Each scene shows the same named points in several views. A view is turned or mirrored, and shifted as a whole, has a little noise and may leave points out.

Scene 1
View 1
Zon: [  8   9   7 -21  12 -12 -12  20  16  -3  19   7   0 -11  -5   6  -6 -18
   1  -5  12  10  17  -1  -3  -6  29]
vopim: [-15   1  -1  14 -26  10  12   1  -8   3   8  15  -2  11  13  10  16   4
  20  -4 -15   4  -3  -1  14   1   4]
Ruv: [  4   3  -5 -17  24 -16 -20  21  21  -4   2   2  -1 -16  -3   2 -13  -1
   2  -7  11   1  24 -10 -12 -13   9]
nep: [-10   5   5  -6  -1  -4  -5  22  -1  13  25  11  -2   2  -3  -3  13  -8
  -2   4  10   7   1   0  -8 -23  20]
fodo: [  3  10  -7   5  -7   0  -2  -3 -17   7   5  27  -4  16  19   8   8   0
  12   4 -21  -3   1  -5  19  11  14]
tanad: [  9  13  -6 -21  29 -15 -18  30  10  10  15  12 -13  -6  -4  -1   6 -10
 -16   2  16  -2   6  -4 -14 -26  28]
tef: [  0   2   0 -19  13 -18 -19  20   7  10  17  13  -1  -2  -1  -2   1 -10
   3   1   6   5   9  -1  -9 -12  17]
runu: [  3  10  -9  -1  11  -2  -5   9   1  -2  -2  12  -4  -3   9   7  -2   5
   1  -1  -3  -4  13 -10   4  -7  12]
Debem: [  1   7  -2   1  -8   3   2   4   6  -6   1  13  -3   1  12  16   3  -2
  16  -9 -12   2   6  -4  14   7  10]
kog: [  1   9  -3  -6   0   0  -1  18  12   1  10  10 -11  -2   3  12  12  -6
   1  -9   0   1   0  -1   2 -10  19]
Dem: [  1   5  -5 -11  23 -11 -14  18  13  -6   1   2   1 -15  -2   0 -15   3
  -2  -1  11   1  28 -14 -12 -18  11]
duvom: [-14  -2  -2   8 -14   1   1   6   2  -2   4   7   3   0   8   7   2   4
  20  -4 -10   4   9  -7   7  -2  -3]
bodiz: [ -3   8  -1  13  -8   7   5  -6 -15  -8  -2  15  10   3  16   8 -10   7
  17   2 -15   2  21 -14  18   8   7]
sopa: [  2   4  -8 -11   0 -10 -11  13   5  12  11  19 -11   9  10   7  15  -8
  10  -2  -9  -3  -7   2   6   2  13]
dopa: [-19  -8   3   6 -33   4   7   4  12  -5   9   8  -1   3   8  15  14  -3
  36 -14 -18  11  -2   4  14   9  -4]
lef: [-10  -1   4  -2 -18  -2  -1  11   6   3  17  12  -2   4   5   8  13  -8
  20  -6  -7   7  -2   2   7   1   9]
View 2
tef: [  6   9  -8  -1 -17  -8  24 -16  -1  18 -12  13  18   5 -22   1  18 -12
  -6  -4 -18   9  -2   5   5  -4  10]
Debem: [ -3  19  16  -4  -7  -8   0  10  -2   7 -11   6  15   8 -13   6  17 -34
   8  -1   9  -2 -14 -11  -1  -6  -9]
fodo: [ -1  24  21  -3   5  -6  -2   8   5   6   2  13  20   2 -19  -2  14 -35
  11  -4   9   5 -22 -21   8  18  -3]
Ruv: [  1   4 -12  -7 -10  -8  22   0  -1  18 -27   3   9  13 -11   8  23 -12
  -4  -1 -16   2   7  14  -5 -31  -2]
dopa: [ -8  20  26   9 -37  -8 -12  -4 -18   2  -4  -2  16  11  -9  11  14 -49
  -5  11  23  -2 -19 -17  -4  -3  -7]
duvom: [ -1  22  13   0 -23  -8   3   3  -6   4 -14   0   9   7  -5   8  21 -36
   9   3   5  -2 -18 -17  -1  -6  -7]
sopa: [  5  22   7   4 -12 -11  10 -10   6   6   1  18  19  10 -26  -5  10 -27
  -7  -1   5   6  -8  -7   6   8   7]
nep: [  9  16   0   2 -34 -13  27 -13 -14  17  -6  20  13   5 -20   3  13 -10
   2 -14 -10   2 -17  -1   1   9   9]
Zon: [ -3   0  -5  -5 -10  -6  20  -7 -14  26 -12  17  22   9 -25   6  16  -9
  -8 -10 -12   5   0  20  -5 -12   5]
runu: [  5  20   3  -8  -2 -10  16  11   6   8 -15  12   9  10 -13   1  17 -21
   9  -7  -3   0  -9  -4   1  -9  -5]
lef: [ -1  17  15   5 -29  -8   2  -9 -14   9  -3   9  18   9 -17   6  14 -32
  -3   0   9   1 -16  -9  -2   4   0]
View 3
tef: [  8   5  -6  15   3  -1  23  -4   2 -17   6  15  -2   0   5  12  23 -11
   7  -4  -3  -3  20  13   4  -9   3]
duvom: [ 13   0   4  17 -10   2  -4  15 -17   0   2   6   3   9   8  13  -3  14
   5   2  -7  -9 -15   6   2 -12   0]
tanad: [  4   3  -8   8  14  -3  24 -17   2 -20   3  12 -15   2  -4  -1  33 -15
   7   3  -6  -4  41  17   9  -5  -4]
kog: [ 10  -5   1   9   0   0  -2   7 -14 -12  -4  -1  -7   5  -7   4  12   0
   7   6  -8   0  11  10   6  -8   0]
sopa: [ 14  -3  -8  12  -3  -1   2  -7  -6 -24  -1   9   9  -6  -9  10   1  -2
   8   2  -5  -2   4  -2  11 -20   5]
runu: [  8   2   7   8   8  -2  10  -2  -9  -6   1   0  -1  12   2  -5   7   6
  -4   3  -5 -13   3   6   7 -12  -6]
fodo: [ 14   3  -6  11   9  -6  -8   9 -13 -19  -2   0  18  -3 -16  -3  -4   9
  -4  -4  -7 -11 -21 -11   5 -26   4]
vopim: [ 17  -5  -6  15 -10  -1 -22  24 -26  -8  -2   4   5   1  -9  12  -5  15
   9   3 -10  -4 -20   0   3 -19   4]
bodiz: [ 13   5   9  10   9  -4  -3  23 -18   2   1  -4  13  13   1  -5  -2  19
 -11  -6  -7 -17 -26  -1  -3 -16  -1]
Zon: [  4   0   6   7   5   2  24   3   2 -16   0   1   1   5   4   8  27 -14
   1  -2   0   8  24  18  -3   3  10]
lef: [ 13  -4  -3  15 -13   2  -7  17 -14 -14  -1   7   6  -1  -2  21   3   4
  12   1  -5   5  -5   7   2 -14  10]
Debem: [ 11  -6  10   8  -4   1  -4   9 -13 -10  -3  -5  11   9  -2   4  -6   8
  -3   4  -3  -2 -10   0   3 -11   6]
Ruv: [  3   2  14  10   3   3  34 -13   6  -4   6   7  -8  18  20   4  18  -4
  -1   2  -1  -7  21  19   4   0  -5]
nep: [ 11   2 -15  14   1  -3   3  11 -12 -13   4  15 -12  -4  -6  14  29  -6
  15  -1  -9  -2  18  16   3 -11   2]
Dem: [  4   6  13  10   8   0  30  -7   0   0   7   8 -12  18  18  -1  22   0
  -3   1  -4 -12  20  19   3  -1  -8]
View 4
Dem: [ -1   5  -7 -29  -6   7  17 -14  19  13  -1   3  17   6   4  -2  15   7
  -3 -10  12   4  22  20   5  -3   2]
dopa: [ 24 -20 -12  13  30   9   6   0 -19 -10   8 -18   7  28 -23   2 -20 -10
  15   4  -9   2  25  26   7  25  10]
Zon: [ -3 -14  -9 -23  -5  -9  15   5  12  20   0   9   7   8  -9   3   6   4
   6  -2  -7  -6  26  10  -4  -8  -8]
tanad: [ -4   5   1 -27 -11   1  11   2  22  40   8  12 -11   5  -4   4  10  12
 -15 -14  -5  -2  18  19  -4 -10 -13]
vopim: [ 25 -13  -8  26  23   8   7  -8 -14   2  19 -10  -5  24  -9   1 -25  -6
   1  -1 -10   3  29  28  12  17  17]
lef: [ 17 -13 -12  14  21   4   7  -2  -6   3  13 -11  -5  19 -18  -1 -15   1
   4  -4 -13   2  23  23   4  12   5]
nep: [ 10  -7  -1   0   7  -2  17   2  11  23   8   6 -11   8 -19   1  -7  18
 -12 -12 -13   5  22  21   6   0   1]
Ruv: [ -2   3  -9 -35  -5   8  12  -7  18  12  -2   1  17   8  -1   0  16   3
   3  -9  10   2  18  19  -3  -2  -5]
sopa: [  7  -3 -12   4  12   6  -4   2  -1  16  18  -9 -16  18  -8   4  -7  -6
   2  -6 -11  -3  15  21  -9   6  -7]
kog: [14 -8 -2 -4  5  3 10 -2  2 22 10  3 -2 19 -4  4 -8 -1 -6 -3 -7 -2 28 24
  5  4  5]
runu: [  7   1 -10  -5   3  10   6 -15   5  13  13  -1   2  14  11  -1   0  -6
  -1  -5   5  -2  24  22   4   1   6]
tef: [ -4  -2 -10 -15  -1  -4  12   0  19  21   6   5  -6   2 -11  -1   7  14
  -2 -13  -8   1  16  14  -6  -9 -11]
Debem: [ 13 -10 -14   6  12   5   4  -9  -8   3  14  -7   5  23   3   2 -10 -15
  10   4  -3  -6  28  21   2   9   9]
bodiz: [ 14  -9 -20  23  12   7  10 -28  -5  -8  17  -6   8  14  17  -6 -12  -9
  10   0   4  -1  31  18  10   3  22]
View 5
runu: [  5   0  -1 -25   6 -13   4   4 -15  12  -7  -6  -3 -11  -1   1  -4   1
 -12   4 -15   0 -19   6  -3 -17 -18]
Debem: [ 17   7   7 -22   3 -24   9   8 -25   8 -10 -20  -8 -14 -10   6 -10   3
 -11  -2   2  -8 -20  -3  -8  -9 -15]
duvom: [ 18  -8   4 -28  -9 -22  16  12 -23  16  -8 -11 -13 -10 -10   5  -9   5
  -8  -6  -3 -14 -19 -14 -11 -15 -21]
dopa: [ 26   2   6 -21 -13 -33  19  16 -33  14  -9 -19 -16 -10 -23  14 -12  10
 -11 -12  12 -19 -17 -18 -18 -10 -14]
Dem: [ -3 -20   2 -26   1  -7  -2  -5 -18  22   7   7  -5   2   1  -4  11  19
 -12  10 -26   2 -19  19   5 -17 -11]
fodo: [ 22  26  -5 -25   4 -15   9  11 -19   5 -11 -20  -2 -16  -3  -3 -17 -20
  -8  -3  -2  -7 -25 -14 -11 -11 -24]
bodiz: [ 31  -3   7 -35   1 -17   8   9 -21   5 -19 -18  -9 -19   7  -6 -16  -7
  -2   1   1 -12 -25  -3 -12 -18 -31]
tanad: [-13  12 -21 -14   2  -3  -7  -4 -15  23  17  18   5  12 -13   0  12   6
 -21   9 -26  10 -16  23   2 -11   2]
sopa: [  2  25  -8 -14  -1 -17   9   8 -21  15   6 -13  -1  -4 -17   5  -5  -6
 -17  -4 -12  -3 -21 -15  -5 -10  -6]
tef: [  2   8 -10 -17  -9  -5  -1  -1 -23  25  19   3  -3  10 -11  -6   7   6
 -14   2 -20   0 -25   3  -2  -9  -2]
vopim: [ 29  11  -3 -26 -10 -29  19  20 -27  11 -14 -15 -14 -15 -20  13 -18  -3
  -9 -13  11 -20 -16 -21 -22 -15 -23]
lef: [ 19  12  -5 -18 -13 -24  12  12 -30  17   2 -11 -11  -1 -21   8  -8   4
 -12  -7   4 -13 -20 -12 -15  -9  -9]
kog: [  8   8 -10 -19  -1 -19   6   9 -21  14  -4   2  -4  -2 -16   9  -4   5
 -14   0  -4  -3 -13  10 -10 -12 -10]
Zon: [  7   4  -1 -13  -4 -10  -8  -6 -31  19  16  -2  -3  11 -11  -4   7  15
 -12   9  -8   2 -24  22  -2  -5   7]
Ruv: [ -8 -17   7 -21   0  -9  -2  -7 -21  23  11  -1  -5   2  -1  -2  12  21
 -13  10 -26   5 -21  14   7 -14  -4]

Which points are out of place in each view (at most two, in the order of its rows)? Write none if all are in place.
view 1 -> kog
view 2 -> Debem, Ruv
view 3 -> none
view 4 -> lef, tef
view 5 -> dopa, vopim
